Each row is a point on a tangle of strands that fork, close into loops and nearly touch. The rows are in no order.
Two points are linked if the straight distance between their rows is under 109. Some points are linked to none.
z_470: -11 -1 11 -9 39 -49 -16 -17 -1 5 -8 14 30 15 -5 23 -12 1 -4 3 8 -51 29 36 -18 18 -32 -22 -24 16 -11 1 -31 -45 20 15 -11 -4 5
z_783: 29 2 -14 18 8 1 -8 -27 17 -11 -51 26 -23 -18 29 31 -1 -4 1 -5 8 -12 8 7 -27 11 -6 8 0 -20 -21 0 -40 -24 -11 28 -3 -6 1
z_465: 15 32 17 -6 -6 15 -7 31 34 24 -8 -18 16 -28 0 -34 0 19 15 10 -20 18 -14 -22 -17 -12 7 15 11 12 30 -23 23 17 13 -7 20 -5 -27
z_771: -24 1 -2 -9 18 -23 -4 19 10 32 11 11 33 5 -7 -13 -20 3 10 -1 -9 -7 -4 15 -6 13 -9 14 -1 34 4 37 2 -46 -18 -27 28 -8 -14
z_976: 33 18 -4 36 14 3 -33 -4 47 -22 -40 57 -8 -15 15 -23 -45 6 7 26 -5 9 -6 -17 -21 2 -26 21 1 28 26 11 -40 -52 29 0 8 -2 -8
z_665: 11 -6 14 -5 13 -15 15 8 0 -3 4 -2 14 5 21 15 -25 -23 13 10 -28 7 -2 -23 -14 18 14 28 4 13 21 19 34 8 5 11 1 -2 -17
z_172: 18 -24 -41 6 -7 -14 22 43 -16 18 66 -36 -5 29 8 -11 38 12 -22 -5 61 36 10 -29 38 3 33 -12 17 -30 -61 -21 -5 42 35 -12 0 19 19
z_608: 34 -41 -21 16 12 -5 -28 19 -23 -22 5 -2 39 17 -9 32 -28 -3 5 21 -7 7 2 -30 12 19 -29 9 4 5 -33 18 2 -22 32 -27 -13 1 11
z_318: 3 -60 -16 -29 6 -20 3 23 -18 26 24 -14 15 41 -1 11 -2 -1 8 -15 -8 45 -17 10 12 3 2 -14 8 -17 -18 12 30 25 0 -3 -6 -11 16
z_585: -1 -4 14 -2 44 -46 33 2 -14 -16 -2 -41 13 14 -13 4 -26 15 2 -38 -32 -32 -13 18 -7 -18 -2 1 -32 16 -16 6 5 21 -26 -8 -21 -32 -15
z_81: 30 47 36 12 7 -19 28 -15 11 -14 -53 -6 -18 -33 -1 1 -12 18 22 1 -44 -18 -6 16 -35 -24 17 25 -28 -17 29 0 -15 13 -7 37 -22 -11 -22
z_487: 19 -36 -54 -12 -6 2 31 17 -16 14 60 -55 2 35 7 12 42 -1 -23 3 34 41 -18 -13 48 -1 32 11 21 -17 -38 -3 9 64 20 -3 -28 18 17
z_724: -11 -22 -31 41 13 45 -34 -5 22 -30 -28 34 -3 1 -16 -13 -2 27 -25 28 9 14 20 -12 10 11 -24 -24 22 5 -38 -13 -18 -44 -8 -29 9 -18 5
z_24: -30 9 3 32 -10 -26 13 24 14 0 -24 13 23 -29 20 19 -4 -2 -17 -23 3 -2 -16 18 -1 5 26 12 -22 19 3 12 -3 -23 -22 6 0 -33 -4
z_87: 31 27 15 32 19 -15 -25 -8 25 -29 -10 5 -8 2 7 2 -50 -13 5 15 6 -6 7 11 -23 9 -8 24 -6 15 -2 30 -50 -41 31 6 20 13 -9
z_624: -7 -10 4 12 -4 23 -9 17 11 -4 -2 3 16 1 -15 1 0 -15 16 18 -3 1 10 5 -11 -24 -18 -13 -3 -4 -40 21 -21 -10 2 -30 2 0 7
z_803: -25 -25 -27 10 -5 37 -2 9 -8 3 20 11 -27 2 -11 -15 38 -11 -8 32 36 9 30 -22 -5 0 15 -26 19 -62 -32 -15 -21 18 -24 -43 -20 21 26
z_745: 17 32 3 -4 -9 18 17 2 -2 3 -17 -29 -23 -2 18 -1 22 13 0 -10 -17 5 -7 5 14 -41 19 10 -14 -27 34 2 5 59 6 0 -11 12 -7
z_175: -14 13 7 -19 5 29 -21 -11 18 18 3 -19 -25 0 -6 -9 34 -42 17 37 -16 -28 8 -11 -8 -9 -11 -17 -9 -42 16 -8 -3 18 8 -6 -21 26 -9
z_707: 10 -37 -41 -4 -16 -8 13 -1 -48 -6 16 2 9 5 29 8 29 15 -20 -31 19 -3 -19 -35 6 0 16 -3 11 -20 -54 -14 -17 31 16 -37 -4 16 12
z_937: -24 18 29 13 -15 -16 40 -39 -28 -22 -13 -23 -16 -4 0 -2 5 29 -17 -36 5 -23 -6 52 15 -54 33 -3 -38 -7 42 17 -18 30 -13 28 2 -7 -7
z_987: -19 -11 -3 12 15 -13 -7 -5 -3 3 0 46 25 15 -24 19 -27 -9 0 2 10 5 21 -6 0 21 -35 -3 4 17 31 -17 18 -59 -3 -9 9 -14 17
z_138: -11 -62 -38 -21 -3 -13 -20 13 -34 16 30 -13 4 34 -24 3 17 14 2 -1 -4 25 16 6 12 5 -6 -16 8 -61 -33 -9 36 10 9 -13 1 14 21
z_151: 0 -13 -18 12 -19 9 0 7 -17 -1 -4 -10 -15 11 17 33 14 -1 11 -25 33 -6 4 19 25 0 28 -37 -34 -13 -2 2 -13 1 3 -16 8 -21 18
z_35: -9 26 13 -7 39 -51 11 -2 -1 19 -7 33 -9 12 16 26 -40 -12 12 2 7 9 11 23 1 13 -6 26 3 -2 45 11 4 -52 -5 42 -1 -6 -3
z_911: 26 8 10 -32 -6 2 -17 0 2 26 10 -44 -17 1 5 -9 4 -1 16 0 -47 17 -5 -5 12 -2 1 16 -2 -31 49 -2 24 36 9 4 -8 3 -10
z_296: -16 46 20 -7 23 -21 -14 -18 29 -6 -19 25 -13 -18 -2 13 12 -21 -21 24 26 -38 7 8 -10 18 -25 -8 -3 24 47 -24 -13 -22 20 57 8 5 -8
z_10: -19 25 24 -4 6 -10 -33 -7 29 -2 2 23 6 3 -5 -57 -29 -4 18 37 19 -11 7 -12 -17 7 -7 8 -14 30 33 27 -16 -44 17 -15 27 -1 -22
z_36: -33 -3 -10 0 -30 54 0 -15 10 -21 -1 31 -18 -1 0 4 34 6 -1 8 9 7 23 -13 26 -5 7 -25 -11 -30 13 -30 4 1 11 -6 18 -7 19
z_637: -4 -18 -16 -25 24 -37 -12 15 -6 11 16 -5 48 15 -13 -3 -16 17 11 -14 -17 -15 -18 20 -18 11 -29 -7 5 19 -36 28 -9 -41 22 -33 3 -21 -7
z_325: -10 -12 1 -5 1 -14 11 57 -15 41 7 -18 35 4 -3 -14 7 18 -6 -7 21 0 -10 22 -4 -17 4 -15 -4 -1 -75 -2 5 16 -1 -30 7 -9 17
z_466: 12 15 -30 16 -6 8 -48 -23 17 -8 -48 45 -37 -20 10 0 14 -5 -18 20 16 5 23 8 -10 13 -29 -17 -19 -12 -24 5 -37 -37 -23 17 -16 4 27
z_29: -62 -29 -11 3 18 0 9 -10 7 9 -1 47 18 0 -3 -6 22 14 -5 6 18 -7 4 15 -3 2 -10 -12 -14 -8 -4 -5 25 -18 8 10 26 -21 -3
z_436: 25 -3 4 -15 -6 -15 14 -5 -22 -18 5 -35 34 -6 -20 52 20 -17 -13 -9 9 4 -21 0 1 27 32 2 13 46 -34 -12 -16 22 11 24 -2 -2 -25
z_902: -19 -23 8 4 23 -4 -18 24 3 0 26 -2 1 19 23 -2 -25 -22 -7 13 -16 17 1 -13 -2 28 -11 12 0 16 -9 16 42 6 15 -13 34 -6 -16
z_577: -5 -23 -15 -12 -34 41 -8 3 -11 11 13 14 -12 -1 2 -11 -3 11 -5 -14 -11 45 14 -28 28 18 -6 -1 41 -7 29 -30 62 4 -12 -5 24 -1 14
z_626: 6 37 21 9 -11 -9 -1 15 3 -11 -6 -30 29 -35 -17 -4 -13 -5 -21 -8 -19 13 -19 -2 0 13 20 18 8 57 1 15 2 -7 -25 29 30 2 -20
z_27: -27 6 11 -23 10 11 1 -25 -7 19 3 8 -20 6 -32 0 30 -34 7 15 13 -45 -15 9 -6 -27 -2 -33 -28 -12 19 -21 -8 31 -18 10 -6 20 13
z_198: -15 6 7 -39 -8 3 24 -18 -22 -2 2 11 10 1 46 -1 16 17 4 -8 -21 -3 -4 13 23 -13 22 22 3 -9 14 7 5 16 -4 9 -9 -24 13
z_444: 10 -25 1 -37 -7 13 13 -24 3 28 9 -42 -41 39 11 -8 5 6 4 -8 -31 24 -4 20 27 0 -5 21 17 -50 37 5 21 48 8 -5 -29 17 -4
z_384: -12 18 9 -20 48 -61 1 -31 17 -7 2 14 8 16 -15 -3 -41 -4 6 10 26 -60 7 34 -28 16 -13 -9 -37 34 17 12 -39 -65 0 28 -7 5 -10
z_616: -23 -25 -4 -9 -10 22 17 -6 12 30 33 6 3 9 5 -14 19 0 29 6 -20 15 10 -15 -1 -8 -13 13 2 -45 6 -2 35 21 6 -7 -11 24 7
z_108: 32 38 44 31 -27 1 -2 22 8 -11 -46 1 1 -42 -16 7 -3 11 6 -2 -21 12 -7 -8 -20 -18 24 21 -19 10 38 -19 -14 12 -12 19 0 -4 -4
z_445: -21 5 0 -11 8 22 7 28 -22 40 22 7 -7 19 -2 -21 12 17 -5 -5 20 16 5 26 25 -9 -9 -3 -1 -12 -13 -1 38 25 -26 3 25 -6 13
z_429: 6 3 -26 -8 -1 18 30 2 -19 24 31 -37 -45 44 24 -2 16 13 -12 -27 16 7 -21 16 37 -18 20 11 -7 -19 -17 15 -11 53 4 -27 -5 9 15
z_898: 6 11 2 15 -5 -51 18 20 -47 -12 -16 -33 15 -11 4 47 -5 23 -33 -48 18 -5 -12 30 19 6 20 6 -15 44 -25 13 12 3 -9 33 -10 -7 -13
z_109: 15 23 5 37 -22 41 -22 17 -15 -7 -28 -19 -25 -23 -12 -3 -7 -3 -7 -2 12 -2 6 -7 22 8 -4 -24 11 11 -21 14 -27 -3 -34 -13 10 4 -7
z_358: 29 32 -6 28 -35 16 -19 -8 9 -26 -53 26 -9 -50 14 1 -12 4 -26 -12 0 16 -5 5 -19 -21 0 1 10 34 2 9 -22 -19 -17 -1 -10 -7 -4
z_858: -31 5 -3 10 9 27 -60 -38 36 -32 -9 49 -5 0 -24 -42 1 -3 -26 46 9 -17 19 -29 -21 7 -30 -8 8 16 22 -24 -18 -38 17 -24 12 -7 6
z_660: -24 0 7 -13 -15 8 -8 16 10 24 2 24 16 -10 -19 -26 -15 7 5 -12 -8 27 -13 2 18 11 -7 23 29 24 30 6 17 -35 -18 -2 29 -16 3
z_530: 20 4 -32 20 -24 63 -5 32 43 -12 -3 -22 -21 -22 -10 -22 15 2 6 35 -1 28 6 -67 13 21 -1 7 58 -6 -22 -24 -6 4 -13 -29 -18 13 1
z_948: 13 -14 4 -44 -22 18 17 31 9 21 41 -17 15 6 4 -25 5 -5 1 13 0 56 -14 -18 26 22 -11 8 42 15 -27 -22 36 28 -4 22 7 18 5
z_949: -8 -16 -6 1 -35 24 3 10 -9 -1 16 19 21 9 8 -24 3 21 -19 -42 19 41 -5 -24 31 10 18 -9 25 23 -13 -41 35 11 -14 -19 30 -6 14
z_621: -11 -28 2 -40 33 -11 -9 -24 -2 22 36 -20 -9 30 0 -19 -11 -22 27 13 -19 -33 8 -1 -28 12 2 1 -13 -24 -7 23 5 11 3 -23 -7 -1 -1
z_471: -14 -48 -48 3 0 12 1 11 -21 26 65 -9 -23 21 -26 -8 35 24 1 6 26 25 41 -17 22 -1 13 -3 19 -72 -39 -19 32 14 14 -9 -20 34 18
z_92: -16 -28 -9 -31 -5 29 -9 -37 12 18 15 -5 -15 2 -1 15 43 -9 4 -2 -2 -19 -10 22 19 -1 22 -11 14 -49 24 -3 -13 23 16 13 4 -9 27
z_473: 12 13 -13 18 -6 -18 7 -16 -8 -5 -45 22 -28 -11 39 37 -3 15 -8 -20 31 -20 12 34 -15 -16 12 -23 -29 -11 -25 10 -35 -14 -13 26 -19 -21 5
z_222: -1 2 6 16 28 -42 18 2 -22 -2 -21 -38 7 -5 -16 -10 -15 15 16 -15 -22 -39 -21 11 -38 -14 -10 -24 -30 10 -41 23 -13 -1 -34 -1 -6 -3 -18
z_82: -1 -6 -7 19 -41 39 -23 -13 30 -41 -31 37 -14 -22 -7 14 15 4 -1 7 -10 7 22 -25 12 2 -6 1 8 -27 16 -24 -15 -11 14 -4 2 -9 15
z_667: -17 16 18 -26 30 -34 -10 -28 1 -8 17 23 1 27 -12 -38 -22 -27 16 30 12 -46 20 1 -28 14 0 4 -40 32 26 13 -36 -25 13 -2 17 8 -16
z_673: -8 26 12 25 -25 -38 28 7 -38 -12 3 -39 19 -31 -27 7 -19 18 -10 -34 -8 1 -20 27 -5 -7 29 10 -1 42 -12 18 2 1 -38 34 13 5 -21
z_954: 0 -31 -13 -14 16 18 26 -32 -22 -6 1 -9 -26 48 17 28 12 13 12 5 -11 -18 -2 3 24 -9 4 9 -16 -39 -3 -2 2 36 8 -7 -34 -13 13
z_966: 21 -4 -24 -14 -22 22 34 8 -9 -4 40 -32 27 -14 15 34 14 -8 -1 0 -6 25 -21 -17 13 -6 24 -1 10 7 -27 -12 24 40 1 3 -18 37 -12
z_188: -3 -30 -23 6 -14 -15 1 -6 -15 -10 -26 32 30 -5 20 26 2 31 -9 -32 9 -8 4 11 1 -1 -7 -16 -16 -16 -36 10 -31 -35 23 -25 -17 -20 23
z_789: 13 9 16 -4 3 28 -26 22 30 3 -25 9 2 -10 -1 -29 14 25 6 25 -8 5 12 -48 -4 -1 -21 -4 7 -16 43 -31 25 16 29 -26 5 -27 -19
z_770: -14 12 41 -4 -27 -25 29 -3 -18 4 -3 -24 -6 -7 -19 -8 -2 12 8 -32 -13 16 -25 48 0 -33 46 15 -15 -2 52 20 11 23 -22 34 2 -10 -6
z_312: 18 18 -9 44 2 -17 -18 10 25 -18 -49 35 -3 -17 -15 15 -18 3 -11 0 9 -13 12 27 -28 -8 -38 -30 -33 39 -20 17 -25 -55 -26 13 -17 5 -8
z_89: -31 -35 -5 -6 16 11 -16 4 2 -3 42 33 26 15 -27 -35 -13 0 10 34 -2 18 12 -16 -28 2 -20 13 40 -1 -12 29 19 -20 28 -28 28 2 -8
z_202: -2 -22 5 -37 8 -34 -7 33 -17 27 15 -30 26 31 -7 -4 6 8 6 -6 7 0 -10 40 9 -18 -9 -25 -15 -15 -25 10 39 9 11 -30 -14 -26 25
z_503: -7 -54 -27 -7 -22 7 6 24 2 13 58 -21 21 15 -11 -8 1 -1 -8 5 4 47 9 -29 2 20 -20 14 49 -9 -48 -20 32 12 1 -5 -8 38 10
z_397: 18 27 20 -15 11 -16 -22 16 23 9 -29 23 16 -7 -8 -10 5 9 21 23 -17 -20 31 -24 -22 0 -17 -6 -21 -12 67 -18 -10 9 36 -8 -14 -15 -30
z_427: 13 26 14 5 12 14 -40 -7 14 13 -12 0 -8 -12 1 -6 -6 -21 16 9 -15 -22 -3 -10 -20 3 -7 8 -30 8 10 8 -5 -19 -8 15 19 8 -1
z_753: 28 -18 14 -21 34 -20 18 -23 -8 -10 19 -49 -3 28 10 25 -23 -4 -6 -22 -42 22 -29 23 1 16 25 19 12 14 -5 23 24 38 4 18 -25 -25 -17
z_228: -4 14 -2 20 -12 -26 9 45 -41 9 12 -46 4 -19 -17 -3 -1 6 -1 -27 5 3 -16 11 5 -23 -6 -25 3 36 -21 11 31 14 -38 10 25 2 -9
z_860: -28 9 20 -11 -5 -14 19 -29 -26 8 -15 9 3 13 24 12 6 14 -20 -13 6 -40 -2 38 29 -22 3 2 -36 -1 24 20 -5 1 -17 23 -15 -14 13
z_984: -6 -41 -33 24 -22 33 21 -2 -6 1 55 -12 -40 23 6 -11 49 16 12 1 44 22 29 -31 35 -11 41 -5 0 -63 -8 -10 12 26 6 -20 -3 28 20
z_411: -4 25 19 -2 39 -35 -2 -7 37 0 -3 50 6 -10 -1 10 -27 -29 0 20 40 -16 13 14 -16 20 -10 11 -3 6 51 -15 -8 -56 22 43 20 6 1
z_833: 6 -13 -40 13 -17 22 25 22 -21 9 47 -18 -32 11 31 -16 33 6 -10 6 50 35 5 -58 26 5 45 5 31 -18 -31 -7 -8 32 18 -28 0 15 20
z_302: -12 -8 -20 48 13 9 -27 -3 40 -15 -37 42 19 -5 -12 5 -21 21 -9 16 16 -1 7 8 -13 -7 -35 -33 -12 44 -29 11 -9 -66 -4 -13 -6 -23 -2
z_612: -20 18 36 -31 9 -27 31 -30 11 -6 -9 19 7 10 -7 25 -5 -26 20 15 -14 -25 -4 8 -16 10 -2 18 -27 -5 54 -17 -7 5 9 27 -18 -10 6
z_847: -13 16 -2 33 -15 44 -44 -6 26 -18 -45 4 -32 -21 0 -13 3 -5 -24 -2 17 -11 9 -14 11 0 -13 -41 -6 4 -4 -23 -12 -20 -53 -16 8 -12 -3
z_142: -21 10 -1 17 21 45 -47 -23 40 -25 -35 25 -17 -9 -7 -29 -12 5 -34 20 12 -23 29 -17 6 14 -25 -22 12 11 -6 -33 3 -39 -16 -27 5 -14 3
z_866: 0 18 -1 11 0 -16 10 -25 -9 -22 -28 -27 -20 -23 14 32 -6 15 -8 -52 3 -32 8 52 -12 -14 37 -15 -33 4 -20 9 -30 -5 -23 14 -18 -23 -7
z_836: 19 -7 -35 14 -25 13 -3 21 -29 -1 12 -16 -8 4 17 19 22 1 -5 -22 24 20 5 -22 21 -3 24 -18 3 -12 -29 7 -1 11 9 -36 -2 3 10
z_96: 16 18 21 -34 1 11 -32 -18 2 19 1 -8 -30 12 -15 11 12 -19 16 16 -39 11 4 22 14 15 -14 -7 -8 -21 66 -10 19 7 11 34 6 0 -7
z_265: 7 16 16 -2 -27 13 32 28 -7 25 14 -22 13 -17 12 -14 12 7 -5 -22 17 19 -46 18 18 -8 41 16 9 19 -19 1 19 46 -7 10 22 -5 2
z_107: -6 4 34 -34 15 -28 -3 2 0 18 17 -41 -5 21 10 -45 -22 -19 18 -19 -25 -8 -18 7 -35 5 -6 16 -5 3 -8 27 -1 14 -10 -3 13 13 -17
z_160: -60 -28 -2 -36 26 -40 15 -3 -3 35 19 37 17 23 -9 3 14 -11 5 17 -13 4 -10 19 0 -2 -8 5 -12 -1 20 16 14 -11 -6 13 10 -17 8
z_104: 13 -13 10 -17 10 -31 30 5 -31 -8 17 -47 15 14 0 15 -13 -8 1 -36 -19 0 -31 28 5 -14 30 6 6 20 -18 13 14 34 -23 -5 -13 -18 -6
z_869: 36 34 34 -3 6 -20 -20 6 15 -1 -38 16 14 -14 16 13 -17 9 19 4 -19 -16 18 -3 -19 19 -18 33 8 -21 53 -10 -5 -14 30 12 -6 -10 -16
z_992: -27 -8 -15 7 17 14 -22 -8 1 -9 -14 73 32 -16 -41 13 18 -20 -20 35 29 -25 0 0 -10 0 -24 -39 -5 24 -2 -18 -13 -35 -4 -8 -12 0 16
z_170: 7 -15 -9 -32 -20 5 27 -6 -2 45 49 -57 1 18 28 -15 -10 -12 10 -8 -12 31 13 -4 13 2 2 13 30 -43 -42 -9 22 25 -14 -1 -45 36 4
z_574: 12 19 -6 16 -31 30 6 8 3 -20 -19 7 8 -21 30 -4 4 15 -22 -33 13 25 -10 -20 22 5 43 -6 -3 36 2 -23 17 5 -7 -1 19 -16 -2
z_654: 18 -20 -48 20 -37 0 4 -15 -14 -30 -28 38 -8 -21 17 17 9 7 6 -25 14 17 -7 -22 -22 -11 5 -11 3 -11 -29 -1 -42 -12 7 -23 -10 -4 21
z_483: 2 -13 11 -25 -17 32 -35 -17 2 8 0 -6 -25 5 -6 -1 -5 -10 12 12 -18 9 23 -5 24 39 -12 -16 26 -13 26 13 4 -14 12 11 12 -6 -5
z_638: 22 20 21 42 10 -18 -3 18 1 -27 -4 -5 16 -6 -6 17 -53 -17 -6 -3 -12 0 8 -1 -11 0 -26 17 -5 41 -9 30 -21 -23 3 5 4 10 -15
z_565: -5 -7 18 14 3 -15 21 -20 -22 -10 -23 -38 -32 -9 -13 12 1 22 5 -32 -2 -38 -5 30 -20 -20 7 -42 -24 -12 -13 19 -38 7 -38 19 0 -2 -10
z_631: -7 18 8 -2 -4 17 9 31 -27 22 19 -33 -20 7 -7 -12 -3 -12 10 -16 -3 5 -9 3 9 -10 -25 6 -1 6 -5 -1 35 35 -29 5 7 22 -14
z_955: 1 -19 -27 -15 16 -31 17 12 -17 3 0 -3 39 1 5 14 19 19 -7 -7 -12 -14 -28 -15 -4 14 -3 -2 12 17 -65 9 -9 -2 15 -7 -7 -23 -9
z_798: -40 -6 7 -31 12 -6 24 -5 -8 40 22 23 0 37 -7 -15 16 -6 -6 1 1 16 -19 50 18 -23 -13 3 -18 -10 27 16 30 24 -15 17 11 -2 18
z_620: 40 19 7 16 -21 13 6 19 -20 -29 -3 -23 14 -38 -6 32 -3 -17 -18 -9 -8 11 -22 4 3 0 33 -3 15 55 -27 3 -14 19 -8 17 2 8 -6
z_486: -14 -9 24 -55 15 -33 11 -35 11 12 25 28 10 33 -14 -22 3 -18 29 35 -22 -10 1 -10 -15 11 2 -1 -16 -6 67 0 15 3 23 20 -14 2 -3
z_348: -14 -1 5 -38 5 12 48 -16 -5 40 43 -1 -19 43 1 -11 13 -7 16 -8 -3 11 -7 40 12 -47 -7 4 -3 -14 21 -2 23 43 -4 -5 -19 15 31
z_8: 19 -18 -24 19 6 24 -16 7 -12 -19 23 3 26 -1 -16 8 -11 -10 -2 34 -6 15 9 -44 4 30 -18 5 38 35 -33 8 10 -8 20 -34 2 33 -7
z_53: 33 5 3 14 6 -15 -12 40 -30 -19 -10 -19 30 6 -26 40 -33 -5 3 2 -13 -9 5 -4 9 13 -33 0 4 29 -36 13 -1 -12 5 -17 -18 1 -3
z_167: -23 21 17 12 -27 13 -1 -3 1 -19 -16 9 5 -18 -15 19 3 -26 -17 -14 18 -18 15 35 2 -23 -1 -30 -19 8 16 -6 -9 -15 -31 4 11 -3 11
z_507: -6 1 8 -19 14 5 11 -20 -10 10 2 -31 -20 4 -18 6 5 -16 7 -18 -14 -34 -21 37 -19 -24 5 -25 -27 -10 7 2 -9 31 -28 1 2 3 3
z_14: 23 25 17 -6 -6 2 26 -2 -35 -18 -17 -3 -3 -19 38 -1 12 5 -5 -21 -27 -8 -14 -4 9 -20 29 22 -12 11 1 9 -3 32 -11 16 -16 -7 0
z_387: -27 -8 -7 -12 10 -23 -17 -16 15 24 1 44 13 5 -9 -6 -5 3 2 5 3 12 3 -18 4 30 -6 25 17 8 59 -5 24 -60 -13 9 25 -18 -4
z_422: 0 11 -12 11 2 45 -14 15 12 24 7 -32 -29 -4 -9 -26 25 -32 13 35 11 6 7 -28 -15 -12 -2 -10 12 -40 -29 -8 7 17 -28 -28 -23 31 7
z_201: -3 5 18 -14 -8 20 0 44 -1 31 35 9 28 3 -8 -39 -9 -3 15 0 -5 25 -14 -2 7 4 -8 15 49 37 -20 -2 28 -1 -16 0 35 10 4
z_968: 34 63 42 14 5 -39 -30 19 40 -6 -48 24 4 -23 -2 -12 -27 31 0 8 6 -7 35 14 -22 4 -14 16 0 5 61 -7 -37 -38 29 15 3 -2 -31
z_129: -5 16 20 -8 7 -13 19 -30 14 -20 -36 33 -21 -1 19 34 17 -17 -12 9 16 -41 -10 22 -1 3 -9 -10 -15 -15 31 -28 -24 6 17 44 -17 1 16
z_700: 4 27 29 26 22 -8 -10 4 22 -6 -14 44 10 2 -15 9 -50 -32 5 14 17 -8 19 -7 -18 16 -27 5 -4 19 41 -23 -9 -50 -5 -1 11 -6 -3
z_838: -14 -54 -19 14 -4 -16 -7 -23 -6 -18 10 -5 -20 8 -12 32 5 -12 10 -6 -17 -15 14 -11 7 29 -6 8 2 -62 -10 -17 -3 -7 24 2 5 10 10
z_147: -7 -26 -16 17 -35 43 9 -7 10 -16 19 -7 -41 13 3 10 36 -18 10 12 0 12 30 -24 38 -3 21 -7 1 -53 28 -15 20 10 15 -8 -13 8 15
z_709: 3 40 6 19 -35 20 21 15 -12 -6 1 -28 -28 -18 16 -13 8 19 -23 -42 26 27 -23 2 29 -18 43 -6 -18 34 2 0 13 47 -14 1 34 1 -13
z_279: 18 27 3 14 1 17 -31 13 24 -9 3 5 13 -6 -3 -56 -30 2 2 24 0 6 -2 -41 -10 7 -5 24 -4 51 5 18 -5 -19 26 -30 31 14 -21
z_270: 11 38 29 11 24 -34 8 -11 2 1 -28 -4 -18 -26 6 15 -26 14 2 -14 -17 -42 0 27 -35 -8 9 19 -17 2 36 0 -19 -24 -7 47 1 8 -17
z_140: 16 -32 -33 40 -32 17 4 -5 3 -54 -20 46 1 -15 9 11 3 -1 -1 10 -6 11 20 -39 -11 -14 -11 17 11 -23 -5 -25 -11 -19 7 -23 -2 14 21
z_354: 22 36 21 27 -26 21 -3 7 0 -4 -30 -33 -29 -31 1 -19 28 15 -13 -24 10 21 -21 5 1 -32 44 -10 -20 4 8 8 -13 58 -12 22 11 -7 -7
z_825: -23 -24 -1 -26 33 8 29 -47 0 9 13 -10 -26 29 20 -5 4 -1 14 -7 -31 -28 3 12 -11 2 -22 16 1 -42 -6 -10 5 29 -2 -23 -20 -18 1
z_264: -12 -35 -31 21 -3 -8 8 -3 -10 -17 -4 31 24 -20 9 7 -1 -4 18 12 -25 3 4 -28 -26 -13 -12 32 30 -17 -13 7 13 -19 10 -21 -2 13 1
z_533: -20 4 21 -17 15 33 -37 -15 21 4 -3 39 8 0 -15 -31 11 -4 -4 34 -7 -13 26 -25 -11 3 -24 0 15 -18 35 -20 5 -7 26 -24 18 -2 -1
z_912: 28 41 24 -2 -16 58 -11 30 31 1 -1 -29 0 -16 -8 -49 1 17 1 14 -25 17 0 -31 12 -5 -4 -5 33 13 -14 -41 14 20 -9 -12 14 -4 -10
z_750: 7 64 34 -13 26 -46 13 -22 35 0 -23 19 -25 -38 -4 -1 -6 -7 -5 17 6 -44 2 33 -30 -4 4 1 -11 9 58 -13 -24 -27 4 76 -2 3 -20
z_540: 10 -27 -8 -6 9 -10 26 -12 -26 -11 -3 -2 -12 35 17 60 6 -12 14 -20 22 -16 3 23 13 -18 16 -19 -33 -29 3 2 7 26 7 -9 -20 -7 25
z_163: 18 -30 -20 -13 12 -10 37 7 -29 -26 5 -31 17 9 28 26 29 6 -12 -12 9 -7 -30 -21 4 6 23 -9 -1 -1 -65 -8 -19 47 8 -14 -22 -4 -3
z_640: -7 -29 -18 13 30 -9 -16 -18 10 -18 4 38 9 7 0 -27 -21 -9 25 32 -2 -7 1 -30 -42 6 -27 31 17 14 2 16 -13 -30 31 -26 10 5 -7
z_682: 18 25 -13 36 -34 -41 14 19 -34 -26 -32 -15 23 -24 -2 28 3 14 -30 -32 27 -6 -7 8 -6 -8 8 -31 -21 44 -32 19 -22 -6 -3 -6 -9 -3 -5
z_239: -3 7 -14 12 5 9 -36 -30 31 -17 -24 63 -9 -17 -4 14 14 -30 -12 38 21 -26 4 5 -21 -8 -33 -28 -7 17 -3 -12 -43 -39 -5 27 -13 2 22
z_496: 12 -40 -8 -30 -4 21 37 -37 12 35 45 -48 -23 32 16 -15 -5 9 15 -4 -12 24 -5 17 24 -6 0 21 14 -60 -8 0 33 38 -10 1 -61 25 -3
z_286: -12 -39 -16 12 -8 45 -19 12 -7 13 19 14 -1 -3 -16 -22 17 24 16 1 19 4 -3 -32 10 17 -6 -12 33 -33 -38 -10 12 -1 11 -19 28 9 14
z_744: -29 8 18 6 7 -41 2 3 -11 -1 -24 7 30 -9 -30 19 -5 -11 -5 3 17 -33 18 41 0 -9 -14 -25 -31 17 8 10 -12 -35 -32 18 6 0 4
z_37: 23 -2 18 -19 7 -13 23 -20 7 -16 9 -39 -3 -7 23 13 -7 -17 -6 -1 -43 29 -21 -18 3 32 21 48 27 14 12 4 24 37 28 21 -14 -4 -30
z_922: -6 24 10 20 4 -39 -11 5 5 4 -13 4 24 -29 21 5 -20 11 -25 -16 0 8 -9 17 7 25 13 32 18 48 24 25 5 -41 -13 26 11 -9 -22
z_268: 18 14 0 -20 -11 12 -31 0 21 -3 33 -7 15 0 2 -35 -36 -9 16 18 -36 20 -6 -38 -16 11 -11 34 14 26 23 24 -8 -5 41 -24 15 23 -4
z_141: 31 7 7 7 -13 48 -8 19 15 -5 12 -25 11 -21 -4 -11 9 -6 15 17 -16 23 -16 -46 -1 22 -11 6 41 22 -30 -5 0 9 16 -19 5 28 -9

How many points has the smallest loop of links through each point below? Write 0 if it is on no loop.
z_445: 0
z_621: 0
z_858: 0

A tip is a point with one link. Name the tips that can be reached along the links from each point below, in the order of the rows.
z_142: z_976, z_109, z_530, z_312, z_968
z_949: z_577, z_770, z_265, z_170, z_483
z_470: z_167, z_268
z_898: z_24, z_29, z_436, z_348, z_682
z_473: z_803, z_902, z_992

Name the points in between on the shortest way along the links from the first point to the second, in order.
z_312 / z_608: z_302, z_724, z_142, z_858, z_533, z_789, z_465, z_912, z_141, z_8
z_825 / z_325: z_954, z_540, z_151, z_836, z_833, z_984, z_471, z_138, z_318, z_202
z_902 / z_239: z_665, z_37, z_753, z_104, z_585, z_222, z_565, z_866, z_473, z_783, z_466
z_108 / z_201: z_81, z_270, z_750, z_296, z_411, z_700, z_987, z_387, z_660
z_147 / z_387: z_984, z_833, z_836, z_707, z_163, z_955, z_637, z_771, z_660
z_348 / z_24: z_798, z_445, z_631, z_228, z_673, z_626, z_922
